Points on a hilly landscape, in no order, each with its height.
From any point a ball rolls to the lowest of the 2 points nearest to it. It stops when none of these is lower. Distance is the straight distance between rows; heights are no part of it.
mokel: [ 15  18  19   7  -2  -6   5   5  13 -12   8  -2  38 -13   6   9   3  -5
   0 -20 -12  21   9  -2  21  12   1 -18   4  13  -3   7   6  15  -6 -15
 -23 -11  10   3  -3 -20   9  21  -8 -33  -6   0   0   8 -29   5 -13  25
 -12  -5]  height 0.50
Pili: [-12 -12  -5 -16   8  -7  -1  -8 -18  12   4  -2 -20   0   5  -5   0  -3
   6  17   7  -9  -4   5 -13  -2   1  15   0   2   5   3   0 -11 -13  15
   8  10  -7  -4   7  -4 -20 -15   1  15  14   5   3   3   1  -4  14 -12
   5  -2]  height 5.91
Zisas: [ 10  12 -11 -44   0   3 -11   9  -7  14   2  -4   6  15  -2  -3  21  13
 -26  19  15   0 -11 -11  -4  -5  15 -23  -2  17   4 -14 -16 -17  28   9
 -22   6   5 -14  21   6  -1 -13   6  -9 -24   2 -15  -3 -12   8  13   7
  -8 -15]  height 4.77
mulom: [ 12   1  -6 -30   9   1  -7   3  -6   0  -3  -3  12  15   1  -4  23   3
  -2   9  10   2 -13   2 -15  -1   9  -6 -16   9  -5  -9   1 -10  15  11
  -7 -12 -10  -2   6  -8  -6 -17   0 -19 -26  10  -5  -2  -5  -5   8   7
   3 -10]  height 3.12
saku: [ 27  16   7  28  -9   8   0  12   9 -14   0   0  -4  -9 -10  -7 -15  16
  -8   0   5   7   4   1  25   3 -16 -17   7   5 -18  -4   8   6 -16 -21
 -17  -6  17 -12   7  17  12  12  10   7  -3  -6  -9 -11  -7   6  -2  -5
   3   5]  height 6.42
ribov: [ -8  34   4   5  -8   1   0  14  20 -18  -2  -8   1   3   6   3  -8 -12
 -17  -2 -18  12  -9  -5   7  26  -7   0  11   7   5   3   0  -6   6   8
 -10  14   0   2  23  -1   5   0 -28 -20  13 -15 -15  -4  -7  20 -21 -10
   2   3]  height 4.85
bofar: [-10   4 -12  18 -10  -3   4 -18   9   4   1  -1  15 -29   7   9 -16  -8
  -5 -10 -15   9  13   0  29   3   2  12   7  -9  16  10  -4   6   6 -11
   5   9   8   9 -15 -10   9  28   2  -8  16  -9  -3  10 -11   5 -13   2
 -16   7]  height 4.19
dama: [ -5 -13  -4 -11  -1  -7   9 -13  -7  17  16   6  22 -18   7  12 -11 -11
  -9  -8 -14  -5  11  -2  28 -10  15  20  -1   6  22   9  -2  -2  -9 -14
   4  13   1  -6 -15 -18 -20  23   2 -12  11  -3   4  23 -27  -3   2  14
 -30  -9]  height 4.81
Rupi: [ 29   9   6 -24  15  -1  -8  11   6   0   7   1  27  14   0  -4  19   4
  -4   3   6  -2  -9  -8   4  -7   6 -17  -9  20 -13  -1   7   3 -13  -5
 -17 -16 -17  -8  14  -8 -17 -14  -5 -22 -28  13  -2  13 -24  -2  -3  27
 -15 -18]  height 8.32
kibel: [-13 -23  -2   2   4   8   8  -1 -12 -20  -8   6   0   8  -3  -3  20  -8
  22 -16  12  15 -11  15 -32  -7  -9  -1 -14 -15   4  -9   3  16  11  11
   4 -13 -10  16 -18  -6  22  -9  -6 -13   1   2  15 -18  19 -11   4   1
  31   2]  height 6.29
zopo: [ 19  26   5  36  -9   8  -7  12  22   1 -10  -7 -23  -8  -7  -2 -26  13
  -2  12  -8  -2   5  -3  15   9 -22  -6   7  -3 -22  -2   4  11 -20  -9
 -13  10  11 -24  10  13   1   9  -3  28   9  -9 -17 -14   2  16 -14 -19
   4  17]  height 7.89
tem: [ 13   8   4 -19  -6  -3   2  -1   5   7   3   1  33  -3  -1   4   9   3
 -27  -6   0  -1   2  -7  16  -3  18  -5   1  19  11  -5  -5 -13  12 -12
 -18  -4  11  -7   6  -4  -8  13   6 -23 -22   5  -9   8 -20   3  10  19
 -20 -19]  height 6.17
vuzi: [-22   2   7   1 -21   0  -6   3   0  24  -3 -18 -32  -5   0  13 -27   6
  -4   9   2 -19  13  -6  -1   7 -15  15  10  -9   9   2  -8 -14  -7   9
  12  24  14 -25   2   1 -12   4   4  45  27  -7  -9   1   8  14  15 -26
  12   7]  height 4.55
rul: [  8   6   1  20  24  -6 -21   1  17  11   1   3  -8   8  -3 -13 -12  -1
  22  12  -4   2 -15  -7  -3   9  -6 -10   2  -8 -37   8  13  25 -32   0
  -6   0 -25   1   3   6  -8 -24 -22   7  -6  20  -2   6  -8  -2 -33   0
  -4  17]  height 4.83
vas: [ 14  16  11   8  -5   5   9   8   7 -17  -9  -4  16  -9  -4   1   8  -1
  -8 -16   3  10   0  -6  13  14   8 -24   9   7   2  -3   1  -3  28  -7
 -15 -19  21  12  -4   3  27  25  11 -29 -17   2  -4  -9  -3   9   6  11
   9  -7]  height 7.17
fega: [ -4   2  -3  -1  24  -8 -15   3   7  11   6   9  -5  13   4  -6   5  -2
  29   7  -6   3 -21  -2 -13   7  -1   0  -5  -9 -26   7   9  16 -29   8
   0   1 -30   2   3   0  -5 -33 -22  -1  -3  21  -1  11  -4  -4 -30  -5
   5  14]  height 4.29
dor: [  5  16   7  11 -17   2  -3  19  -2  -7 -11  -7 -27  -4  -3   3 -19  16
 -10   5   4 -21   6  -2   6  -1 -10   5  12  -3   6  -7 -11 -10  -2 -15
  -7   4  28 -24  10  24  14   5  20  34   1 -13 -14 -16  20  17  21 -28
  17   4]  height 7.51
fak: [ -6   0  -6  21  -2  -4   4 -21   3   5   0   1   8 -15   2   3  -6 -11
   7  -7 -13  10  11   1  10  -1  -3   9   3  -7   2   5   8   7   1  -7
  10   7  -3  11 -16 -11  -7  14  -8  -3  11  -8   5   7 -12   2 -22   0
 -16   9]  height 3.15
beduk: [ -9  -7  -2  24   1  -2   6 -24   4   6   1   4  21  -9  10   8  -3 -10
  20 -14 -14  18  17   2   2  -3  -3   7  -4 -18   4   1   6  18   8  -9
  19  -3  -9  22 -28 -15  -4  17  -9  -5  10 -12  17   4  -5  -7 -28  15
 -15  10]  height 1.80
Zek: [-20  13  -6  -5  -9   3   2   3  -3 -18 -17  -4 -11  12   4   8  11 -11
 -10  -6  -7  -2 -13   0 -23   9  -3  10   3  -8  17  -2 -14 -11  26  25
   0  14   7  12  13   4  15  -5 -13 -17  -1 -12  -7 -19  24  13   6 -28
  25  -5]  height 6.70
Vap: [-20  22  -4 -18 -10   0  -5  15  13   5   6 -13  -7  11   6  13  -9 -11
 -19   5 -12  -1  -3  -7   6  17  -3  17   7  11  18   7  -5 -18   2  13
   3  22 -13  -9  21  -6 -20 -10 -30  -1  21  -8 -20  15 -14  15 -10  -4
  -8  -6]  height 6.68
rotaf: [  5   5  -1  -8  -6  -1   3   1  -1  15  11  -5  -8  -5   3   6 -16  -1
 -15   8  -3  -6   6  -2  18  -1  -8  11   0  11  13  -2  -1 -14 -14 -10
  -3   8   1 -17   4   0 -18   7   0  16   9  -1 -12  14 -18   6  10  -4
 -11  -7]  height 8.92
vaben: [  2 -25  -1 -21  12   3  -3   0 -16 -15  -7   9 -14   8  -1 -16  25  11
  23   6  12  -5 -13   4 -25  -9  10   1 -10  -9  -8   5   0   2   1   9
   4 -16  -6   0  -5  -7   2 -31  18  -4 -12   8  11 -18  16 -26  21  -3
  18  -1]  height 5.65
Guv: [ 10  13  -5 -15  -7   2  -6  16  -4   7   0 -11 -11  10  -1  -2  -8  11
 -25  12  13 -12   1  -5   5  -3   4   3   3   9   7 -14 -15 -17   5  -8
  -9  -1  16 -17  16  20  -8  -4  12  19 -13  -6 -15  -6   0  10  29 -10
   2 -10]  height 6.87
livam: [-12 -22  -1 -22   9  -3  10 -16 -18   7  12  12  15   9  13   9  15 -17
  11  -7  -3   7   2  11 -14 -13   3  16 -19   1  13  -5   2  -7   1   0
  18   0 -19   7 -19 -18 -10   2  -5 -11   6  -4  14  13  -9 -10   2  12
  -7  -5]  height 2.97
kirar: [  0 -12  -4 -17  25 -10 -11  -1  -5   8   7  11 -12  10   5 -10  10   1
  27  14   2  -2 -15  -4 -17  -3   3   2  -9  -6 -15  10   6   7 -28   5
   2  -2 -31   2   3  -4 -13 -31  -6   5  -4  20   4  13  -6 -15 -12  -1
   3   3]  height 4.82
pav: [-13  13  -5  17 -15  -2   1  -6   8   7  -4  -4 -18 -11  -2   2 -16  -3
 -11   1  -6   0   4  -3  13   7 -11  12   9  -1   9   4   0  -8  -1   1
   2  18   5  -5   2   0  -1   8  -6  17  21  -9 -12  -1   1  15  -4 -21
   0   3]  height 3.24
zat: [ -1  -7  -5 -29  10  -4   2  -5 -12   1   5   2  17  13  10   8  19 -13
   4   0   1   5  -7   7 -19  -7   4  12 -20   7   6  -7   3 -14   3   5
   6  -4 -19   3  -4 -16 -10  -6  -7 -17  -9   5   2  11  -5  -4   8   7
  -1  -9]  height 1.71
geta: [-21 -11  -4   8  14  -8  -5 -20   8  24  -1   0   3   2   3  -4   3 -13
  23   8  -7  -3   6   6 -15   3  -1  10  -3 -10 -11   5   6  11 -14  10
  29   8 -28  11 -14  -3 -21 -11 -29  11   8   3   5  18  -2  -4 -31  -1
 -10  16]  height 4.12
ludal: [ -6  -5  -4  23  -4  -2  -2 -14   0  13  -4  -5 -19 -12  -7  -7 -15   1
   3  12   1  -5  10   3   1  -1 -10   7   6  -3  -6   1   4   5 -12   1
   5  13  -1  -3  -6   1 -10   1   2  28  19  -1   1   0   3   1  -3 -15
  -3  10]  height 1.93
ran: [ 28   8   5  46  10   6 -13  -4  27  -1  -2  -2  -5  -5  -7 -18 -22   6
   9  10  -3  -1  12  -6  17   6 -17  -9   4  -4 -40   6  14  30 -27 -18
  -3  -1 -12  -3  -9   8 -14   1 -12  24  -3   5   3  -5  -8  -6 -26   7
 -12  14]  height 5.66
furu: [  6 -13   2   6 -10  -1  13  -6  -8  -7   6  22  19 -13  -3   6  -5  10
   8 -22   1   0  12  -5  27 -12  13  -6   2  -7  11   5  11   5  17 -15
   6 -22  21  15 -12  -9  19  42  28  -6   3   1  18   5   4 -14  12  30
 -17  -7]  height 4.34
kez: [  8  -3  -5 -24  -4   5  -7  14 -12  12   4 -11 -10   2   4  -2 -12  16
 -27   9  17 -16  10  -5   5 -13  11   1   2   8  10 -15 -20 -19  16 -17
  -1  -1  27 -19   7  26   1   8  28  26 -20  -5 -15  -1   6   8  43  -9
   0 -11]  height 6.58
patu: [ 33  13   8  43  -2  11  -8   5  19  -5   2   0  -6 -10  -7 -12 -20  11
   2   4  -2   9  13  -1  24   3 -21 -17   3   2 -33   1  12  22 -21 -24
 -13  -1   8 -10  -3  10   0  12   3  15   0  -1  -3 -11 -11   1 -18   2
  -9  13]  height 6.05
bamos: [ -1 -23  -3   4  -4   0   3  -7 -28 -14  -6  11 -23 -10 -12  -9   9  12
   5   3  11 -16  -4   8 -11 -11   7   4   8  -5   4   1  -5  -4  11   4
   8  -9  14   5  -5   9  11  -3  30   7  -2  -1  15 -18  28 -13  30  -8
  15   4]  height 3.49
zum: [ 11  26   9   0   4  -1   1  12  12 -17   0  -4  12   7   1  -1   2  -4
  -8  -3  -9  15 -14  -3   3  20  -6 -13   5  12 -10  -4   6  -3  -3   3
 -16  -1  -1   3  19  -5   4   0 -21 -24  -4  -2 -12  -4 -13  15 -12   0
  -1   2]  height 3.88
Zad: [ -6  11   0  12 -15   0   3   9 -10 -12 -17   0 -21  -3 -10  -4  -8   6
 -16  -1   7 -15  -7  -2  -2   5  -5   5  15  -5  10  -4 -10  -9  11   1
  -8   5  23  -4  11  17  18   2  13  13   1 -11 -11 -22  22  11  21 -26
  18  -5]  height 7.28
nase: [  5 -38   3  -4  -5   5   1  -2 -28 -12   7  10 -24  -8 -12 -11   3  22
   3   9  16 -19   4   5   0 -19  12  -2   5  -3   1   4  -5  -2   8  -7
  13 -15  17   5  -8  18   9  -7  47  14  -3  -2  26 -11  30 -26  37   6
   6   2]  height 2.90
Bok: [-24   7  -9 -11   9  -2   3   3   6  -2   2  -8   6  11  12  13  12 -22
  11 -10 -11  14 -11  16 -27   6  -3  11 -18  -6   8  -1   4  -1   0  23
  15  16 -27   2   6  -1   2 -17 -32 -16  13  -4  -5   9   3   7 -24  -7
   9   7]  height 7.52
Mozo: [ 17  23  20  -3   6  -5   1  11  16 -13   7  -7  33  -1   7  10   9 -11
  -3  -8 -12  22  -3  -3   6  17  -2 -17   0  17  -9   0   9   7 -11  -5
 -18  -4  -3  -1  11 -17   2   3 -24 -34  -7   3  -9  10 -28  10 -21  21
 -14  -4]  height 2.51
mudu: [-21  18  -6 -13   1  -2   3   3   9   2   4  -8   1   9  11  13   6 -17
  -5  -1 -19   5  -4   4  -6   9  -1  14  -4   5  14   4   2 -14   1  17
  11  18 -20  -3  14  -7 -12 -11 -31 -16  15  -7 -13  15 -10  13 -19  -3
  -5   0]  height 7.12
Malaf: [  8  23   7 -22  -9  -2  -2   3  14  -2   1  -6  37  -5   1   9  11  -1
 -32  -2  -3   6   2 -15  10  11  20 -11   3  15  14  -7 -17 -15  24  -5
 -27   2  18  -8  11  -8   4  12  -5 -27 -24  -1 -16   6 -17  10  -1  15
 -18 -18]  height 6.13
Luz: [ 14   4  12   1  -2  -6   5  -2   4  -5  12  10  38  -8   4   9   4  -1
   5 -20  -8   9  10  -3  22  -8   6  -9   0  10   2   9   8  10  -5 -19
 -14 -11   5   3 -10 -20  -4  21   4 -21   0   0   7  13 -25  -3  -6  31
 -21 -10]  height 2.32
Pira: [ 13  -8  -3  14  -7   1   3  -4  -9  -4   8   8 -11  -8  -8  -8  -6  11
  -3   1   6  -5   7   5  15 -14  -5   0   3   2  -2  -1   5  -3  -7 -15
   0  -8  12  -1  -3  10   1   8  25  13   4  -1   6  -2   0 -10  13  -1
  -4  -1]  height 5.90
keb: [ 15   6  -3  -7  -5   6  -3  19  -5  -3  -1 -10 -18   4  -5  -6  -4  20
 -12  16  13 -15   1   0   8  -8  -7   0   1   8  -5  -5  -5  -7 -16  -8
  -9  -4   9 -16  13  18  -7 -13  19  20 -11  -3  -8  -8   5  -2  23 -11
   6  -4]  height 6.81
gudub: [ 11   0   2  35  15  -1 -17   0  25   9 -12  -3 -16   0 -10 -14 -22   6
  15  18  -1 -13   2  -7   1  11  -7  -3   3  -8 -41  10  10  28 -36  -3
   2   1 -20  -8  -3  10 -16 -20 -17  29  -4  17   3   0   1  -6 -29  -1
  -4  17]  height 5.26
dufi: [-13  -5  -6  -4  10   0   7  -7  -1  -4   2   1  14   6  10   7  12 -19
  18 -13  -4  20  -5  14 -24  -2  -8   3 -19  -9   2  -8  12   6  -2   6
   9   3 -24  11 -11 -10   5  -6 -20 -16   8  -3   6   6  -1   2 -20   3
   7   5]  height 7.21
negu: [ 26   7  14 -16  10   6  -1  13   9  -6   2  -6  32  12   2  -1  22  -3
   3  -6   7   7  -7  -3  -4  -2   3 -24 -12  17 -14  -6  12   5   7  -3
 -15 -22  -7   1   1 -13   1  -4   0 -29 -23  12   5   1 -15  -1  -3  30
  -1 -14]  height 8.07
fuli: [ -5 -13  -5 -12   3   2   2  -2 -13 -15 -10   6  -5   6  -2  -6  23  -2
  15  -3   8   1 -15  10 -27  -4   1   4  -9  -7   0  -7  -1   1  14  14
   2 -10  -4   8  -7  -7  10 -13   5 -12 -12   4   7 -18  18  -9  18  -6
  24  -2]  height 5.98
git: [ 20  19  24 -10   3   5   4  12  15  -9  -4 -15  30   2   0   6  18  -8
  -9  -7   5  17   1  -4  -3  11   8 -31 -10  19  -9 -14   3   4  22   0
 -24 -17   8   2   1 -13  15   8  -6 -40 -23   7  -1  -4 -13   6  -5  22
   3 -12]  height 7.80
Dudi: [-14   0  -6   2  -6  -3   4  -3 -15 -11 -14   2 -18  -2  -3  -1   9  -4
  -4  -4   0  -8 -10   3 -14   0  -1   9  10  -4  16  -1  -7 -12  16  16
   2   6  10   7   5   4  12   0   6  -3   0  -6  -1 -17  22   8  19 -24
  20  -3]  height 7.01
kun: [-18  15  -6   1  12  -4  -7  17  11   2  -8  -2 -15  20   6   5   0  -4
  13   4 -12   2 -32   2 -20  19   1   7   6  -4 -12  10   2   6 -12  28
  -4  10 -18  -4  25   1   5 -32 -31  -8  13   7 -10  -1  12  11 -28 -20
  17  16]  height 2.82
Bal: [ -3  -3   0   2  -7   2  11  -2  -6 -21 -14   0  -2  -2  -7   4  14  -2
  -1 -17   3   5  -2   3  -8   3   5  -5   5  -4  15  -7  -5  -4  34   3
   2 -11  12  20  -9   3  28  25  14 -20 -13   2   2 -16  18   7  16  -5
  18  -6]  height 4.68
das: [ 10 -22   6  25  -4   1  -1 -14 -14 -14  12  20  -3  -1 -12 -10   0  17
  18   3   0  -2   8  -5  10 -23  -1 -11   6 -14 -10   0   9  13   7  -9
  12 -14   8  14 -17   2  10   9  31  15  12  -1  28 -10  12 -22   6  18
  -9   6]  height 5.37
nozad: [  3 -16   2  11  -8   5   4   0 -18 -21 -17   7 -15  -4 -16  -4  18   9
  11 -10  10  -4  -5   5 -11  -4   4  -6   9  -6   7  -2   0   5  26   5
   4 -15  14  14 -12  10  30  13  26 -10 -11   2  12 -23  29  -5  20  -5
  25  -1]  height 4.10
mazuf: [  9  21   3  25 -16   3   1  14   9  -4  -9  -4 -25  -7  -6   0 -22  12
  -7   8   0  -9   4   0  11   3 -19  -3   8  -4  -7  -5  -2  -2 -13 -11
 -14  10  18 -22  10  17  10   7   8  29  10 -11 -14 -18  12  15   3 -24
  13   8]  height 7.70
lozef: [  0  28  -1  -6 -12   0  -4  19  21  11   4  -9 -13   9   1   9 -20  -4
 -14   9  -9  -3   0 -11  16  19 -12   9   7  12   6   3  -5  -7 -15  -1
 -11  17 -13 -22  21   1 -19  -4 -26  16  18  -4 -25  17 -19  18 -11  -2
  -8   0]  height 6.18
dut: [ 12  21  21  -5  -3   3   8  10  18 -10  -9 -11  35 -14   4  12  14  -5
 -16 -15  -2  16   9  -9   9  18  19 -30   2  13   3 -10  -8   1  32  -5
 -26 -15  20   7  -6  -7  29  25   4 -41 -21   6  -4  -1  -9   9   0  21
   0 -13]  height 7.50
risor: [-15 -14  -2  31   2  -4  -3 -23   3  11 -17  -2 -12 -10  -7 -11  -7  -4
  11  14   0 -10  12   5 -14   2  -4  11   9 -13 -11   8   5  13  -8  13
  22   9  -7   8 -12   0 -13  -7 -12  27  16  -3  12  -5  14  -5 -19 -16
   4  20]  height 3.02
kor: [  4  -2  -5  19 -12  -5  11  -5  -9  -7  -3   8  -9 -15  -8  -6 -10   5
  -8 -10   0   1   5   3  15  -3  -2   2  11  -5  10  -2   1  -6   7 -12
   2  -6  15   4  -3   8  18  23  22   5   5  -2   1  -5   8   2  11  -8
   0   2]  height 5.52
rab: [ 16 -23   4 -16  -2  20  -1  12 -12  -2  11  -3  -7   3  -3 -13   7  29
  -9  10  20 -18   9   3  20 -29   8  -9  -1  11 -11   1  -6  -4  -1 -19
   4 -17  11  -1  -5  23   0 -11  46  15 -21   0  17  -3  12 -25  34  14
 -10  -9]  height 3.97
dula: [-16 -17  -4  13  12   9   7   4  -1 -13  -4   4  10   7   2   0  10 -26
  23 -21   7  32  -8  19 -32   1 -15  -9 -20 -23   0 -12   5  27   3  11
   2  -6 -16  25 -14  -2  22 -12 -25 -14   9  -1  14 -12  12  -8 -19   5
  30   6]  height 6.59
tesa: [-17 -12   7  -8  -8  -2   1  -3 -11  22  10 -13 -29  -8   2   7 -26   0
 -10   9   3 -17  14   0  -1   7  -4  19   5  -3  18  -2  -9 -20  -8   1
  13  18  14 -19  -5   4 -15  11  17  38  21  -6  -2   7   5   7  24 -18
   7   1]  height 5.06
Nodig: [-14  16  -5  19 -11  -4   7  -7   6 -12  -7  -3  -8 -11  -3   3  -7  -9
  -6 -10 -14  10  -1   1   7   9  -7   2  14  -7  11   3   0  -4  10   5
  -1  15  11   8   2   2  16  13  -6  -7  14 -11  -8  -8   3  17 -11 -22
   8   6]  height 4.26
Mer: [  9 -13  -6 -15  -5   4   5   3 -14   7   4   2  -3  -8   0  -6 -10  14
 -25  -5  16 -15   8  -1  12  -9  19  -2   2   8  12  -5 -11 -17  22 -17
   5  -9  26  -3   1  23  10  20  36  12 -19   2  -4   0   9  -3  39   2
 -10 -12]  height 6.22
lonev: [  7 -14  11  -2  -2  -7   8  -8  -5   3  19  22  35  -1   2  12  -2   8
  10 -23  -8   0  12  -6  26 -21  14  -4  -1  -1   9   7   9  10   1 -20
   0 -17  11   7 -17 -18  -1  31  19 -11   4  -1  20  12 -13 -17   7  40
 -29 -15]  height 3.53
demob: [-13 -27   3  -5   8   4   9 -14 -14   4  15  16  29  11  12  10  12 -17
  21 -15   0  18   4   7 -18 -19  -5   7 -25 -14  11  -9   7  11   4  -6
  14  -9 -22  17 -29 -17  -1   5  -7  -3  11  -6  21   7  -4 -17  -9  26
  -6  -4]  height 3.91
Vipaz: [ 11 -27   0 -13  -5  13  -4   9 -21  -2   2  -6 -21  -4  -8 -14   4  26
 -10  10  22 -19   8   6   7 -19   9  -6   1   5  -5   0 -12  -6   5 -10
   6 -11  19  -3  -5  25   5 -13  49  18 -18  -3  10 -10  26 -20  41   1
   6  -6]  height 3.46
Bog: [  2  21   0 -35  -5   1  -6   5   4   3   2  -5  20   9   0   7  21   1
 -27   8   4  10  -6 -15  -6   8  14 -26  -2  13  11 -18 -20 -21  41   7
 -26   7  11  -7  15  -3  14   4  -4 -24 -21   2 -14   0 -11  14  -1   8
 -10 -16]  height 5.50
Fimu: [-20 -21  -2   0  18 -10 -11 -18   4  26  -2  -1 -12   3  -1  -8  -2  -5
  24  21   3 -13   3   0 -19   3   5  12   0 -11 -17  14   1   9 -24  20
  22  11 -27   6  -8  -3 -24 -23 -20  24  10  17   4  18   2 -13 -23  -5
   0  17]  height 4.25
san: [ 16  14  -8 -34   9   1 -10   9  -2   5   0  -6   3  18   0  -5  12   6
 -15  18   8  -3 -15  -7  -5   2   9  -5  -6  16  -4  -8  -8 -12   5  11
 -14  -3  -7  -7  25   0 -14 -22  -5 -10 -23   8 -14   0  -9   3   6   5
  -6 -11]  height 4.00
rako: [-11 -13  -2  16  10  -3   0 -18  12  13   1   3  19   1   9   0   4 -17
  26  -3  -8  10  15   2 -12   2  -8   6  -8 -16  -5   1   9  18  -4  -3
  25  -1 -27  17 -23 -10 -14   2 -24   4   2  -8  15   8  -4  -6 -34  10
 -14  12]  height 3.18
gov: [ 27  -3   2 -24  13  -1  -2   3  -3   4  16   5  15   9   1  -8   9   3
  -5   5   6 -11  -3  -7  12 -18   2  -5  -7  21  -8   4   5   1 -26  -8
 -10 -12 -15  -9  10  -3 -29 -10   1  -5 -18  11   3  22 -26 -10   8  21
 -20 -18]  height 8.52
Kito: [ -7  -1  -7 -20  -6  -1   2  -9 -11  -4 -10   0   3   2  -1   5  16  -6
 -18  -6   3   0  -5  -1 -10  -1  13   2  -1  -1  18  -9 -13 -19  38   6
   2   2  12  11  -1   2  15  15  11 -18 -20   1  -6  -7  10   9  24  -6
   7 -10]  height 5.31
nin: [-12 -20   2  16   1   2   7 -20  -5  -1   8  13  24   3   9  15  -1 -11
  24 -21  -5  24  14   4  -7 -17  -5   1 -14 -24  15  -9   6  19  16  -6
  17 -11  -5  28 -33 -17  11  21   0  -5  14 -12  24   1   5 -14 -16  24
  -6   0]  height 3.14
tiget: [ 15  21   8  21 -10   3   7   9   9 -20  -5  -3   4 -10  -8  -6  -9   4
 -13  -8   2  10  -2  -4  21  14  -7 -15  14   6  -4  -4   3  -1   5 -12
 -18 -10  22   2   7  11  21  18   7 -13  -5  -4  -9 -11  -6  11   2  -3
   5   1]  height 6.79
Riti: [-26   2   0  22 -19   4  -4  -7  11  22 -12 -17 -27  -2  -8   6 -23  -1
  -4  10   1 -15  13  -1  -5  11 -13  15  11 -15  -2  10  -7  -3  -6  20
  17  25   4 -14   1  -1 -15  -4 -15  39  26  -5 -10  -2  13  11  -7 -27
   8  14]  height 3.85
nes: [-22  24  -5   4  -8  -2   6  -2  14 -14   0  -6   3  -8   9  12  -3 -16
 -10 -12 -19  13   2  -1   5  11  -4   8   5  -4  20   6  -2 -11  13   8
   3  17   4   7   4  -2  10   8 -19 -25  15 -16 -11   1  -3  16 -16 -14
   3   2]  height 5.04
Motu: [  0 -27   0 -22  23  -7  -6  -3 -13  -3   4  16 -17   7   4 -18  16  10
  27  13   7  -7 -10   1 -21 -10   6   1  -8  -8 -11  12   4   4 -22   5
   7  -9 -16  -1   0  -4 -13 -37  12  13  -1  15  12   0   3 -27   6  -2
   7   4]  height 5.25
pafe: [ -5  -3 -12   9 -13  -8  13 -10  -3  -8   0   8   6 -26   2   6 -17  -6
 -12 -16  -7   5   9   0  26   3   7  11   9  -9  23   7  -4  -8  11 -13
   4  -1  18   9  -6  -3  18  36  14  -6  10  -3  -3   8   1   5   8  -2
 -10  -1]  height 4.97
ruf: [-30   6  -7  24  -5   0  -3  -5  17  17 -13 -13 -15   4  -7   5 -15  -7
   1   8  -4  -8   2   3  -8  16  -8  11  12 -10 -12  17  -1   5  -8  29
  18  25  -6  -5   9   0 -11 -18 -34  19  21  -1 -12   3  12  10 -27 -21
   5  18]  height 2.93
navi: [ 16   0  -3 -18   6   1  -1   2  -8  10  10  -3  -4   4   1  -2  -3   6
 -11  12   6  -9   2  -3   8  -8  -2   5  -4  17   1  -2   0 -10 -22  -4
  -7  -4  -6 -11  12   3 -26  -7   5   9  -7   5  -2  12 -16  -5  16   4
 -11 -13]  height 8.72
fofan: [ -6 -16  -1 -14  -1  -2   1  -5 -22  15   8  -5 -23  -5   1  -3 -12   1
 -10  12   9 -16   6   4  -4  -3   1  15   3   6  14  -3  -5 -19  -9   2
   8   7   7  -9   1   3 -17  -2  18  24   8   2   3   2   0  -2  31 -11
   4  -5]  height 5.51
zazov: [ 17 -13  -1   3   5   3  -2   1 -10  -7  11   6  -8   1  -8 -15   4  14
   8  11   6  -8   2   0  10 -19  -8  -9  -2   3 -16   6   7   4 -18  -9
  -1 -12  -1  -2  -1   7 -10  -9  22  11   0   6  13  -2  -3 -16   9   6
  -5   0]  height 6.23
vez: [-16  -3  -6 -13   4   5   4  -1  -6 -15 -18  -1  -8  13   6   5  19 -11
   8  -6   1   3 -19  12 -35   5  -3  10 -10  -8   7  -5  -6   0  10  27
   2   5  -8   6   4  -5  12 -19 -18 -15  -4  -2  -1 -17  25   3   5 -22
  30   1]  height 6.34
sipo: [-16  -5  -6  18  11   3   0  -4  11   0  -5  -3  12   5   7   4   5 -25
  25 -17  -7  25  -3  20 -28   9 -12  -5 -19 -22  -5  -7   7  22  -2  11
  13   8 -18  16 -12  -1  14 -11 -32 -12  10  -4   8  -5   8   1 -34  -1
  17  16]  height 6.88
nolus: [  2 -18   1  21  -8  -1  11 -13 -14 -15   2  22  -3  -7 -10   0   0  10
  16 -16  -1   5   6  -2   7 -15   3  -6   5 -14   4  -1   9   6  21  -9
  12 -19  14  22 -18  -2  25  31  27   2  11   0  23  -6  16 -14   8  15
  -3   4]  height 4.94
Viki: [-17 -22   0  19  17  -7 -12 -17   5  13 -17   6 -11  -4  -2 -16  -4   0
  23  18   0 -16   5  -2 -23   6   3   6   5 -17 -22  14   5  20 -20  14
  21   2 -18   8 -11  -2 -14 -27 -15  31   5  12  15   1  18 -13 -26  -9
   8  25]  height 3.70
pufil: [-23  16  -7  17  -1   2  -4   9  14   6 -11  -6 -18  10   1   5  -8  -7
   3   1  -8   0 -18   0 -12  17  -8   3  12  -6 -11  14   1   8  -4  29
   3  22 -11  -5  21   3   1 -22 -32   2  23  -4 -10  -4  15  14 -32 -24
  13  17]  height 1.84
Vumo: [-22   7  -8  -7  16  -8 -10   8   9  19   1  -3 -12  20   6   5   2  -3
  20  10  -9  -2 -26   0 -18  12   4  13  -1  -4 -13  12   1   5 -22  25
   3  13 -30  -3  14   1  -5 -36 -33  -1  11  13  -8  16   1   3 -30  -9
   9  17]  height 3.58
timel: [ 17 -12  -1 -15   8   8  -6  19  -6  -8   4  -6 -21   3  -5 -13   1  26
   1  18  15 -10   1   0   8 -18  -3  -8  -5  10 -18   4  -4   0 -30  -7
  -4 -10  -2  -9  10  13 -12 -31  27  18 -15   5   3  -5   3 -20  19  -3
   6  -3]  height 6.55
vobu: [  3  -6  -9 -18  -3  -2   3  -7 -14   7   2   4   7  -2   0   0   5   3
 -19  -3   8  -7  -2  -4   4  -6  20   0   0   7  16  -7  -8 -22  28  -6
   2  -5  15   2   1   4   5  15  22 -10 -22   3  -1   1   2   1  29   4
  -7 -14]  height 5.79
Gine: [  6  32   2   5 -14   1  -3  24  19  -5  -1  -8 -14   9  -1  -1 -18   2
 -17   7  -5  -4  -4  -5  12  17 -14   1   9   8  -1  -4  -3  -7 -10  -5
 -19  11   3 -18  23   5  -4   1 -17  12  12 -11 -21  -4  -7  21  -4 -14
   3   0]  height 5.68
Zere: [ -5 -19   1 -18   6  -5  10 -16 -14  12  18  14  24  -2  11  13   7 -12
   5 -10 -13   4   7   2   6 -14  10  15 -11   6  17   6   3  -4  -6 -10
  12   5 -10   2 -17 -22 -19  14  -2 -15   7  -2  10  21 -22  -6  -4  18
 -24  -9]  height 3.99
nibe: [ 14 -11   2 -20  -3  -3   7  -2  -4  13  14   9  26  -6   3   3  -5   5
 -21 -10  -1 -10   8  -4  24 -13  19   6  -2  17  15   3  -2  -8  -5 -19
  -6  -7  14 -10  -5  -6 -16  20  17 -12 -13   4   4  19 -19  -7  22  21
 -28 -22]  height 5.61

For each start below, name the point where the ball stops.
fofan | pufil
kez | nase
mudu | mokel
navi | fega
Zad | fega
Pira | beduk
das | mokel
Malaf | zat
tem | zat
sipo | fega
vas | fega
